Points on a hilly landscape, in no order, each with its height.
A ball rolls from a point to the lowest of its 2 nearest points, and stops where none of them is lower. Distance is the straight distance between rows; heights are no part of it.
<131> height 2.42: [106 147 115 149 169 158 100  75 102  73 106 142 171 146 110  96 154 148
  70 106 123 104 131 148 108  95 155 114 129 144 126]
<288> height 3.94: [137  97 138 118 128 135 136 178 143 160 155 130 123 120 163 151 142 104
 157 130 130 122 103 109 125 118 109 140 137 134 130]
<1014> height 3.32: [ 53  90 157 144 107 104 159 149 167 112 119 109  96 134 170 125 167 120
 150 176 129 166 129  88 177 119 124 142 107  80 136]
<488> height 2.34: [ 96 162  89 145 136 148 118  77  92 148 122 156 124  50  81  51 113 156
 129  88  96  84 120 185 148 158 104 184 127  86 169]
<1579> height 5.24: [121 107 147 134  72 105 166 192 112 170 132 113  80  66 157 165 142 125
 133  95 175 120 107 134 140 151 129 178 105  72 130]
<504> height 4.69: [144 181 133  98 125 146  84  93 157 150  96 127 133 213 101 103 105  76
  90 123 109 180 120 176  99 124 142  51 184 147  39]
<327> height 5.83: [117 114 118 119 156 136 108 180 164 129 111 168 168 145  78 162 107 220
 160 142  94 136 134  77 156  98 142 167 108 164 156]
<1136> height 5.67: [115 156 135 141 143 112 149 158 155 131 124 108 126 185 142  95 152  60
 115 155 166 187 154 151  98 143 148  63 140 149 126]
<320> height 4.66: [138 132 125 133 167 174 104 111  98 119 157 151 185 100 136 151 129 155
 109  44 136  81 110 129  96  92 126 134 150 131 119]
<1327> height 7.90: [133 139 169 182  99  75 142 105 116 114 137 130  86 111 200 105 146  61
 115  68 175 153 138 148 114 178 115 123 159  54 148]
<102> height 5.62: [154 142 119 135 125 150 116 188 121 140 131 123 140 127 110 166 120 165
 135 128 131 123 107 117 147 129 172 152  73 206 144]
<266> height 5.81: [122 130 147 106 132 119 133 185 121 101 112 129 154 125 144 192 125 161
 138 137 155 135 125  84 137  89 155 120  79 153 143]
<1426> height 4.92: [192 119 158 121 124  92 115 131 141  87 117 115 142 178 201 179  77 112
 118 132 172 165 174 124 135  98 144  85 101 134 113]
<939> height 3.40: [131 150 140 143 130  77 144 112 125  86 153 155 131 107 136 117 155  45
 139 153 163  93 122 175 100 158  97 131 154  91 128]
<382> height 1.89: [139  98 150 132 158 149 112 109 153 106 154 135 162 143 187 140 137 122
 110  93 115 136 134 113 130  91 112 103 158 130 104]
<1601> height 5.59: [142 100 112 109 153 161  98 165 169 151 137 160 150 143  99 164 110 174
 165 151  70 122 114  87 147  95 126 149 121 200 139]
<391> height 4.55: [161 112 150 127 104 144 142 181 133 149 148  91 118 158 194 156  93 121
 120  91 169 164 132 112 124 131 156  88 101 153 116]
<263> height 5.26: [127 146 136 109 161  88 141 136 121  98 114 165 131 100  85 157 140 129
 166 184 148  98 138 109 113 148 123 164 145  95 178]
<453> height 3.21: [144 141  79 109 124 139 114  83  89 164 130 130 104  69  75  93  77 159
 136 115  79  94 115 180 155 145 104 182 132 109 135]
<305> height 2.81: [117 165 109 148 128 141 131 101  78 142 129 153 125  59 105  88 138 125
 133  97 123  80  99 173 109 149 111 170 143 107 173]
<575> height 7.66: [116 135 126 149  93 126 150 133 120 161 130  80  83 141 168  82 141  96
  97 103 147 150 117 157 118 172 140 103 165  98 105]
<502> height 2.55: [112 117 162 135 172 116 117 128 179  71 158 169 182 145 180 161 147  70
 136 147 148 125 137  87 108  92  94  99 156 103 125]
<1044> height 5.21: [164 141 106  87  97 113  97  45 123 190 115 109  80 165 101  90  85  97
 104 136  74 126 128 170 126 132 105 103 177 115  60]
<1329> height 4.95: [158 124 157 124 177 154 107 138 108 106 157 157 194 110 164 189 130 137
 130  63 153 103 118 108  92  92 138 106 159 140 129]
<368> height 2.57: [139 132 128 141 126 125 134 131 154 148 161 158 126 121 107 108 134  49
 154 170 104  92 101 130  96 172  80 139 162 143 141]
<178> height 4.38: [ 98  72 133 138  98 126 143  82 123 149 133  74  66 122 163  83 125 132
 115  85 119 151 133 144 168 141 102 129 144  66  90]
<262> height 5.36: [145 130 125 125 145 173 112 170 117 112 129 131 168 156 112 158 118 165
 111 106 122 134 119 100 129  91 161 123  74 210 135]
<857> height 3.46: [ 99  97 119 122 125 128 103  11 138 105 148 142 154 119 115 101 148 130
 105 113  90 110 137 137 130  98  76 111 163  95  74]
<421> height 4.75: [165 144 158 125  88 114 134 172  87 128 147 116 127  62 169 187 113 141
 133  58 203 115 114 136 128 141 146 133 114 106 138]
<695> height 5.57: [ 84 131 149 119 122  75 145 103 146  65 120 168 145 100  76 138 147 120
 181 199 136  89 138 103 120 157 106 159 158  80 160]
<1348> height 4.35: [162 112  85  78 133 115  90  31 138 115 131 151 159 116  69 150  93 165
 148 178  66  94 166 115 135 115 106 128 140 129  97]
<1623> height 5.22: [ 84 120 128 128 143 124 137 140 132  76  95 129 143 146 118 136 151 172
 134 158 123 163 144  90 163 114 150 148  82 141 150]
<726> height 7.77: [111 144 148 155 121  98 144 114 115 126 140 121  93 136 186  77 152  82
 107  89 168 152 129 154 101 180 127 102 173  82 121]
<1124> height 5.48: [ 73 106 144 136  76  80 158 191 119 164 114 141  87  66 139 161 167 161
 150 119 156 128 111 111 154 149 141 175 108  59 165]
<989> height 4.96: [ 91 113 132 116 155 107 131  85 145  60  95 120 158 161 103 122 138 146
 137 176 119 148 155  90 160  99 128 126  98 130 133]
<969> height 4.04: [149 129  99 109 103 101 106   8 116 131 130 144  98 117  88  85 123 103
 111 160  77  87 129 171 136 156  87 136 157 104  92]
<1113> height 2.41: [ 80 147 137 158 151 139 138 105 122  60 109 147 143 163 137  96 195 108
  86 130 150 145 139 119 120 122 164  97 104 146 142]
<1260> height 4.68: [103 127 141  96 141  89 134 100 144  63 100 129 139 127 100 150 127 129
 152 206 136 124 161  96 135 122 117 131 119  97 143]
<207> height 4.49: [190 109  91  91 110 115 123  78 111 168 146 118  95 118 101 145  87  98
 132 161  89 102 130 161 123 133  89 137 137 140  89]
<668> height 4.67: [192 100 143  83 153 110 105 148 123 105 134 122 171 123 169 223  70 137
 168 124 148 121 142 112 129  77 110 111 138 133 104]
<567> height 2.21: [106 148 139 140 115 111 159 133 123 109  92  92  81 175 137  85 146 114
 100 152 148 180 153 130 144 159 166 107  88 144 138]
<1460> height 4.87: [181 143 137 107 132 126 101  76 157 130 106 140 141 210 136 118  97  77
  93 134 119 157 140 160  87 105 118  83 179 145  46]
<431> height 4.44: [101 138 149 139 107  82 145 187 118 131 110 166  98  85 121 153 176 128
 179 171 160 110 119 123 123 167 145 165 128  87 194]
<1585> height 3.87: [202 110 106 102 136 143 116 134 120 184 178 134 132 109 118 160 106 107
 130 116  82  92  96 139 111 108  84 136 164 159 106]
<1169> height 3.51: [138 131 114 117 187 144  92  97 139  92 135 169 189 129  88 147 136 115
 125 160  95  92 132 107  92  94 122 114 140 167 132]
<376> height 6.05: [173 125 135 100 127 111 133 200 130 137 102 131 138 133 129 210 102 153
 157 166 153 125 119 113 137 103 153 146  86 158 154]
<795> height 4.86: [145 153 136 104 115 138 103  94 124 162  85  88 107 202 118  94  91 107
  84 105 113 170 121 168 120 121 160  68 168 132  57]
<1660> height 4.27: [148 110 113 114 119 114 118  66 131 135 143 137 112 122  98 113 134  95
 122 174  86  98 136 146 125 132  96 124 148 133  98]
<815> height 3.84: [101 127 133 147  83 135 159 117 105 132 131  79  84 125 164  84 133 151
  96  95 144 145 119 144 151 163 150 127  97 106 113]
<1400> height 3.28: [122 130 122 155 157 137 104  74 128  74 105 152 136 170  82  75 150  97
  87 169 110 123 140 150 116 144 144 113 127 168 133]
<340> height 3.05: [ 85 168 113 157 115 173 148 161  95 162 144 157 140  65 137 102 160 157
 133  71 118  89  72 143 111 145 134 170 128 133 169]
<1371> height 3.57: [173 105  88 107 119 121 128 121 107 144 121 102 102 115  89 137  77 151
 146 180  89 118 134 137 176 151 147 173 111 151 127]
<744> height 1.82: [151 115 112 148 114 154 156 195 119 214 145 111  91  96 131 111 137  94
 148 127 119 110  83 137  96 166 110 143 149 149 151]
<280> height 2.89: [139 142 134 118 123 135 135 164 123 149 120  86 108 199 150 100 118 121
  88 109 150 179 144 147 115 122 161  62 123 172  99]
<46> height 3.00: [ 49  94 143 134 121 127 145 112 173 100 120 110 131 136 144 119 170 146
 146 156  85 151 134  80 164 108 105 151 115 102 121]
<328> height 4.78: [175 128 113  95 141 115  92  45 148 112 145 164 161 175 107 151 112  88
 101 176  93 105 142 135 109  96  99  99 141 166  84]
<1372> height 5.49: [138  89 127 122 116 144 122  56 147 165 151 115 113 139 159  87 125 120
 105  93  94 134 121 134 132 112  74 102 183 113  72]
<454> height 5.86: [ 94 126 154 148 121 129 139 165 180 144 131  94 111 183 176  95 144  77
 118 128 147 204 145 132 103 144 138  55 155 120 123]
<600> height 3.64: [139 123 140 119 127  99 152 176 134 116 114 121 117 131 176 165 134  94
 148 167 167 146 130 113 129 122 142 122 100 132 136]
<1498> height 4.24: [125 114 129 137  96 179 125 203 132 183 161 105 121 124 126 135 119 186
 134  90  99 121  91 113 142 127 140 167  93 180 123]
<896> height 4.89: [194 117 156 120 157  95 110 148 156 105 130 144 170 136 207 215  87 102
 155 118 174 136 158 108 118  82 108 105 141 115 132]
<623> height 7.33: [162 168 102 145  92 143 143 165  69 182 125  79  76 147 102  81 105 132
 103 124 148 117 109 170 122 196 184 123 118 169 144]
<392> height 5.25: [154 124 145 119 175 149 116 175 138 104 142 171 190 125 160 183 145 114
 136 114 140 111 107  87  89  80 134 111 137 163 143]
<1675> height 2.96: [128 138 123 149 122 101 125 102 125 108 168 181 155  90  98 111 156  47
 138 153 125  70 100 151  88 167  77 122 165 120 133]
<103> height 4.11: [ 82 141 161 139 100 137 136 213 161 122 126 136 160 121 140 157 150 203
 115 102 143 155 116  72 145  92 173 131  57 169 140]
<1159> height 1.41: [112 137  91 139 121 152 123 100 128 145 128 161 107  78  71  73 112 167
 156 144  89 109 126 158 180 183 124 184 137 100 155]
<773> height 2.92: [201 130 100 104 120 109 142 164 110 180 128  80  93 158 122 136  79  83
 130 159 120 130 135 166 111 147 145 118 127 160 102]
<165> height 4.50: [155 109 172 135 107 113 120 173 113 128 147 142 134  77 194 198 108 139
 157  46 183 116 125  93 121 118 125 131 136 101 144]
<584> height 5.16: [120 119 178 162 147 133 130 150 171  94 145 148 137 191 207 132 145  80
 108 105 167 192 159  90 114 112 136  64 129 135 152]
<1077> height 4.74: [163 121 101  95 126 115 128 103  84 137 131 104 117 106 113 136 105 122
 132 124 104 101 119 154 141 127 111 159 132 122 118]
<722> height 4.58: [160 118  99  82 132  97  84  47 151 106 151 175 176 136  82 166 100 108
 141 192  89  89 145 120 109 109  92 110 148 140 101]
<1685> height 3.86: [128 128 117 129 188 160 100 133 141  80 114 173 173 149  89 158 127 139
 134 166 110 130 148  97 125 102 144 125 117 184 158]
<886> height 3.65: [ 74  93 145 137  98  62 161 134 179 102 105 106  83 134 146 131 146  83
 168 209 135 146 149 108 170 133 107 153 101  57 137]
<839> height 4.34: [104 141 156  94 151  78 142 148 146  75 105 139 132 107 129 179 136 133
 172 187 173 130 154  85 130 105 132 132 121  70 155]
<690> height 4.37: [133 112 136 143 101 135 169 202 161 168 136 102  95 144 191 146 121  96
 131 126 177 165 135 119 114 146 150 105 115 126 133]
<519> height 5.97: [ 84 147 136 115 122  74 155 119 105 102 112 136  98  72  91 142 155 139
 166 135 167 116 133 134 130 157 118 177 140  31 160]
<686> height 4.46: [163 147 112 122 176 136 107 108 116  67  89 159 149 149  61 134 112 142
 129 177 125 130 174 124 166 132 176 113 111 179 156]
<1123> height 3.19: [105 131 112 128 171 132 102  68 139  83 138 169 189 105  83 130 138 131
 122 157 120  67 140 114  72 100 102 105 161 116 120]
<991> height 2.22: [107 113 131 154 114 166 163 175 124 186 160 123  94 111 165 103 160 126
 131 102 128 122  89 125 114 154 118 152 140 130 126]
<1531> height 5.13: [176 138 150 136 155  75 116 117 164  77 121 146 149 169 202 190  92  81
 135 155 188 161 180 131 127  92 111  95 134 117 128]
<361> height 1.45: [152 129 118 123 135 110 150 143 157 129  80 102  74 183  89  95 102  89
 142 210 140 166 189 135 172 152 155  89 103 181 133]
<621> height 3.17: [ 87 122 119 135 148 137  91  25 128  77 123 147 168 134  90  84 139 140
  82 132  93  90 140 142 109  93 112 109 152  91  87]
<1339> height 3.93: [140 132 126 141 123 182 125 174 107 182 169 119 137 119 142 135 127 156
 130  66 126 101  79 121 111 121 137 147 119 177 137]
<568> height 4.73: [186 109 159 140 125 125 118 145 136 118 142 112 139 176 212 169  84 121
 118  87 165 167 158 105 111 104 137  73 124 155 116]
<6> height 1.91: [ 86 149 120 180 183 162 107  84 113  48  91 161 158 159  91  88 183 133
  71 141 129 136 149 131 120 108 158  97 107 164 147]
<1176> height 5.72: [ 81 123 128 127 145 115 130 182 172 136 107 159 162 144  87 148 146 228
 156 130  97 145 147  69 140 113 150 161  97 117 176]
<358> height 3.61: [184 116 112 107 135 130 135 148 134 169 160 136 119 123 135 146 110  80
 146 163 107 104 110 134  94 129  96 130 147 165 120]
<911> height 5.71: [ 81 126 135 129  80  87 168 144  93 122 104 117  82  58 113 143 158 150
 161 135 159 126 122 138 155 165 144 191 101  43 152]
<1346> height 4.88: [112 157 152 110 140  80 146 188 121 110  91 173 141 104 103 167 155 157
 167 173 170 115 137  91 114 143 156 162 127 100 208]
<771> height 3.96: [ 84 113 161 114 110  56 151 143 156  97 104 125 113 112 128 169 139 119
 174 212 141 127 143 101 152 119 112 156 118  55 152]
<1477> height 4.16: [118 132 103 129 200 159 101 109 150  66 101 176 172 139  47 126 117 173
 136 162 126 130 180  98 156 123 161 125 106 156 150]
<721> height 4.93: [165 134 173 162 142 141 125 181 159 106 142 146 149 166 223 172 115 106
 114  88 183 183 153  76 109 103 149  75 115 155 141]
<32> height 7.18: [142 166 106 150  82 159 131 149  81 163 124  77  76 125  94  95 102 175
 111 108 144 112 112 163 151 182 169 153  80 159 148]
<1117> height 2.63: [ 81 131 133 166 110 179 146 175 107 187 171 145 107  73 161 104 166 143
 129  53 132 103  69 126 123 133  96 168 126 127 148]
<1670> height 5.76: [ 84 105 148 157 121 142 134 125 185 148 143  96 101 177 182  71 152  99
 119  99 122 180 129 108 115 151 119  67 175  93 113]
<620> height 5.87: [106 135 140  86 125  73 138  86 126  98 128 152 123  67  66 147 144 127
 182 157 146 100 136 121 111 157  88 170 160  47 141]
<1450> height 1.36: [107 117 134 136 165 146 117 102 134  84 152 156 174 124 142 133 163 119
 110 113 122 104 121 112  97  99 108 111 152 120 133]
<1396> height 4.99: [186 141 135  98 144 106  85  41 138  99 111 147 145 190 112 134 112  86
  82 159 111 123 135 172 108  92 126 104 161 145  51]
<824> height 2.31: [107 122 107 132 130 151 121 131 118 172 139 139 142  71 103 125 135 178
 143  72  84 101 100 129 141 115  84 179 134 101 140]
<1111> height 0.71: [ 70 121 139 147 150 148 135  99 150  94 146 156 173  91 131 124 180 139
 135 101 113 116 104 101 121 112  97 141 152  81 133]
<483> height 4.76: [162 137 115 104 171 132 103 125  95  77  93 122 161 152  80 160  89 165
 126 154 135 138 159 117 142 108 168 122  81 184 140]
<892> height 3.52: [121 135  95 124 127 145 118  68  88 150 132 121 110  90 106  81 107 153
  97  87  88  94 118 176 142 123 111 157 137 119 117]
<1739> height 8.03: [148 136 169 176  74  97 127 110  87 119 138 112  82  84 199 124 127 106
 104  32 176 141 134 134 119 167 129 121 136  67 149]
<550> height 3.76: [107 111 104 108 112 114 112  14 121 132 150 135 116  92 100  95 140 119
 124 123  95  97 131 163 146 125  61 141 156  85  94]
<1202> height 5.35: [156 108 111  92  98 122 120  38 116 188 145 108  92 128 126  78  96 108
  92  95  77 125 123 171 131 119  78 110 170 114  60]
<532> height 7.02: [141 160 110 133  93 139 136 143  70 154 119 102 113  88 100 115 106 175
 135  95 132 105 106 170 149 159 148 179  93 133 145]
<769> height 3.27: [131 158 113 134 140 122 128 109  87 113 129 138 133 104 118 103 156 106
 123 133 135  93 107 158 108 148 135 151 145 123 155]
<1390> height 3.78: [ 87 134 154 149 106 157 140 167 144  86 129 100 148 143 149 133 147 183
  99  95 143 178 127  85 160 102 163 110  51 170 115]
<1316> height 3.80: [123 139 102 128 143 147 104  55  95 115 134 141 157  90 108 102 130 150
 102 103  93  83 122 154 112 109  96 142 146 108 108]
<1237> height 4.14: [121 145 135 140  94 123 184 232 172 173 104 101  94 145 164 151 122  86
 130 179 190 168 145 109 114 145 159 116  86 141 152]
<1311> height 5.39: [ 95 138 156 154 156 153 150 149 180  94 138 144 130 198 165  98 177  74
 100 128 159 187 143 105 104 120 133  47 128 157 142]
<538> height 4.17: [193 112 122 102 148 152 110 142  94 155 166 114 144 144 144 163  99 126
 117  91 107  99 114 139 108  89 112 123 140 178  98]
<737> height 4.01: [ 74 152 145 150 120 101 143 175 117 130 106 176 127  85  88 121 183 162
 171 141 138 103  99 127 129 173 140 185 139  86 203]
<1151> height 4.02: [143 133 136 133 137 109 123  78 141 122 153 152 135 157 135  98 150  67
 101 133 132 113 123 161  87 133 101 100 174 117  91]
<18> height 1.43: [ 71 114 108 141  94 129 145 120 116 150 115 114  95  74  97 101 148 167
 148 114  91 134 109 139 165 145  99 190 120  70 138]
<150> height 1.86: [140 145 102 124 115 109 141 166 179 160  93  87  86 187  96 101 100  56
 142 210 136 178 164 151 128 162 149  78 128 155 134]
<510> height 4.40: [105 130 145 139  80 162 120 196 155 150 144 102 138 120 142 150 133 210
 128  86 131 139 103  96 150 110 160 157  56 168 122]
<829> height 7.46: [144 137 104 137  91 114 164 150  82 160 113  64  64 123 128  96 106 121
 113 149 146 130 125 159 126 182 166 138 110 129 124]
<1688> height 5.34: [155 111 119 103 157 138 108 140 139 127 146 150 170 110  98 177 119 157
 159 140  85  99 117  94 122  75 105 146 136 159 136]
<1726> height 3.20: [112 125 138 129 142 166 146 145 139 135 118  97 122 200 131 111 141 126
  95 113 137 180 142 108 126 108 148  81  95 194 120]
<177> height 1.88: [ 98 106  99 133 104 158 131 102 107 184 142 113  99  61 101 100 120 164
 149  88  80 115 104 144 165 129  72 183 117  97 125]
<1301> height 2.90: [121 134 126 134 155 126 130 120 123  82 113 131 134 162 117 107 150 109
 107 164 130 139 134 130 117 130 148 119 116 169 141]
<792> height 8.14: [150 128 156 155  84 130 107 121  82 148 154 120  94  59 195 121 105 124
 114   9 182 128 110 153 111 156 101 126 153  95 146]
<1705> height 6.12: [133 123 125 124 115 112 142 192 110 135  92 132 122 107 106 155 120 174
 169 171 135 131 125 123 160 155 168 184  99 144 170]
<826> height 6.59: [146 174 112 117 147 141 126 142 104 106 119 154 162 132  55 134  91 216
 145 120 136 118 141 113 144 158 177 176  96 124 166]
<547> height 3.53: [ 86 154 132 149 117 128 149 176  96 150 141 175 125  62 115 125 171 147
 156 105 141  98  77 139 113 156 115 182 143  98 189]
<1138> height 3.31: [169 132 118 117 138 109 147 173 130 144 139 112 125 144 149 147 120  78
 141 177 146 130 127 141 100 132 129 122 126 153 135]
<1326> height 4.43: [208 100 149 101 137 127  99 130 109 131 153 109 148 134 174 193  70 134
 129  83 143 113 127 130 132  93 123 117 135 149  94]
<1263> height 6.81: [135 179  93 126 134 149 110 126  85 128 120 124 156 106  81 114  95 204
 136  93 122  93 123 155 149 150 156 179  94 120 152]
<309> height 3.25: [213 122 100 104 131 119 128 156 107 155 117 101 101 136  97 154  71 112
 145 189 119 118 137 144 143 141 152 149 116 177 133]
<627> height 4.57: [ 97  96 131 130 112 115 142  86 126 121 132  94 103 142 158  95 144 113
 124 122 116 147 124 131 147 135 115 134 139  96 106]
<1612> height 2.01: [100 119 179 136 154 117 110 137 164  90 151 181 172 104 175 172 164 100
 150  94 153 113 133  79 107 109 107 113 169  84 157]
<1155> height 5.63: [103  84 146 143 122 160 131  94 167 150 152  97 114 169 176  81 140 127
 106  98 102 157 127 108 133 120  93  96 167 108  89]
<913> height 5.88: [172 134 130 120  92 131 125 219  99 154 116 123 124 108 108 186  94 169
 147 153 145 111 117 124 146 142 177 166  76 173 156]
<306> height 4.07: [108 132  98 151 154 182  83  46 129 139 155 171 163  89 104  91 138 135
  90  92  83  67 118 155 100  90  90 120 156 127 108]
<854> height 4.20: [ 72  99 139 143  88 124 144  91 147 129 112  63  73 162 172  58 136 130
 100  97 123 180 143 130 156 149 129  96 137  80  81]
<35> height 5.04: [166 130 119 114 146 125 129 145 101 129 132 130 148 109 114 156 116 151
 150 131 116  87 103 133 123 115 125 156 129 149 140]
<1589> height 4.25: [121 142 126 119 129 137 110  99 162 144 148 130 131 177 118  80 143  66
 108 152  97 133 119 143  83 136 104  80 179 146  89]
<524> height 2.26: [148 151 106 109 104  84 126 141 149 161  84  74  97 194 106 101 106  70
 126 180 133 184 165 190 115 148 152  82 149 125 102]
<599> height 4.10: [179 126  69  95 126 114  93  36 117 122 131 129 123 111  64 128  67 162
 124 157  48 102 145 135 176 130 116 151 131 133 107]
<1034> height 5.47: [ 79 129 138 140 114 124 134 180 160 114  86 140 136 140  99 136 141 217
 148 156 121 167 141  85 179 123 160 159  64 150 165]
<21> height 2.58: [112 161 150 137 114 131 160 157 119 123  98  97 106 186 144  98 145 110
  84 122 178 194 155 134 120 141 183  63  93 166 112]
<707> height 2.18: [137 118 111 141 117 158 147 158 143 206 169 141 113 102 114 102 151  67
 157 132  92 103  83 136  87 172  79 137 178 143 135]
<214> height 5.54: [123 126 158 117 163 130 133 180 144 100 126 149 172 145 176 177 144 113
 137 147 169 142 132  84 122  78 138 106 105 160 148]
<753> height 5.06: [153 137 124 115 171 140 111 141 107  80 113 137 166 162 125 166 117 144
 104 132 154 137 150 117 135  79 164  91  81 207 134]
<385> height 4.03: [ 59 108 143 152  96 149 163 111 136 119 130  79  97 148 173  70 161 150
 105 103 136 170 122 109 163 138 147 117 102  92 108]
<330> height 4.23: [142 107 161 147 121 125 136 191 129 149 153 149 134  92 198 174 145 105
 152  84 161 124 103  98 119 130 118 129 133 110 129]
<642> height 2.62: [171 134  94 113  99 101 132 171 132 189 103  61 100 183 126 137  78  87
 119 148 140 168 142 176 111 142 164  80 126 140  86]
<506> height 3.48: [110 136 143 139 134 159 150 141 131 104 104  95 129 174 122 130 134 161
  97 104 141 179 162  94 154  94 171  85  52 211 109]
<1699> height 4.36: [103 130 118 145 168 188 107  85 118 132 166 166 176  92 137 105 154 144
 104  55 109  76 102 150  85  89 101 133 164 125 126]
<1757> height 3.69: [121 136 130 144 141 119 133  89 101 100 141 131 131 141 158 100 162 102
  96 119 147 118 121 156 110 132 131 114 154 110 123]
<638> height 3.63: [163 137 130 131 119 161 134 153  87 162 157 101 128 147 156 119 126 133
  99  86 142 113 101 140 106 127 146 110 117 176 118]
<1651> height 2.85: [105 141 107 141 175 159  93  52 123  71 114 163 182 125  76  95 138 148
 102 145 101  94 138 135 105 109 122 112 141 116 138]
<878> height 3.62: [109 119 134 134 104 144 147 142 101 139 142  98 112 116 164 133 137 161
 124 102 139 134 106 115 144 137 154 144 101 123 123]
<727> height 1.90: [ 93 160  81 135 141 152 129 103 114 155 105 143 134  75  68  75 121 201
 162 100  87 105 128 146 158 158 114 190 116  62 161]
<1674> height 2.27: [105  80 133 131 152 167 110 103 151 117 154 141 174 119 159 140 143 162
 122  70  90 130 121  96 142  79  96 129 151 119  89]
<862> height 6.35: [144 153 112 126 138 126 130 150 102 110  98 144 132 108  78 129 113 185
 163 164 139 118 136 136 166 181 185 180 107 121 176]
<300> height 5.02: [132 125 133 119  82 123 134 185  85 166 149 116 106  56 145 166 126 158
 143  73 183 104  92 148 136 131 122 169 109 101 133]
<954> height 1.42: [ 84 119 166 164 153 155 115 115 141  90 155 174 161  96 168 142 187 122
 123  59 139 112 116  85 105 112 124 112 171  71 148]
<603> height 3.85: [162 129  86 113 132 131 109  85 109 139 118 101 104 136  86  94  81 165
 124 150  66 121 140 145 166 137 132 151 121 149 104]
<1655> height 4.47: [145 154 123 107 134 128 109 127 166 157 123 118 138 201 104 101 124  66
 104 153 103 172 141 163  87 114 132  55 180 167  82]
<536> height 2.80: [128 143  89 121 137 150 109  96 113 165 129 159 134  46  51 111 118 157
 147  94  88  83 109 152 133 138  71 179 143 101 148]
<630> height 2.65: [ 83  78 143 116 141 144 132 117 174 115 138 127 161 136 153 141 150 141
 144 131  88 137 120  80 142  80  94 133 138 121 109]
<317> height 0.82: [ 97 114 119 132 123 111 130 124 133 133 118 140 106  72  71 117 138 159
 179 160  91 123 125 133 170 171 107 192 137  83 159]
<1282> height 3.91: [135 109 129 126 111 105 172 193 178 146  93 100  88 153 176 163 110 106
 137 195 164 161 149 112 147 118 142 135  81 120 137]
<56> height 7.56: [135 102 120 130  91 111 168 143 118 173 119  67  66 119 152 104 119  95
 130 121 143 140 126 151 126 168 128 133 132  97 107]
<1474> height 1.85: [105 127 133 140 120 116 165 149 154 123  75  87  93 191 120 107 129 105
 118 187 144 192 177 115 157 138 146  83  81 161 126]
<258> height 5.05: [166 138 107  84 105 124 101  91 129 173  98  80  90 186  90  98  78 107
 100 159  88 159 134 160 129 117 141  92 165 156  57]
<1267> height 3.30: [129 128 128 132 139 131 137 128 103 120 141 103 127 145 153 126 132 120
 101 119 148 135 116 126 128 117 148 114 106 163 128]

For each start below, name the point where the ball stops.
<1623> => <1111>
<575> => <1651>
<266> => <317>
<327> => <1651>
<620> => <744>
<328> => <361>
<1670> => <317>
<1460> => <317>
<510> => <361>
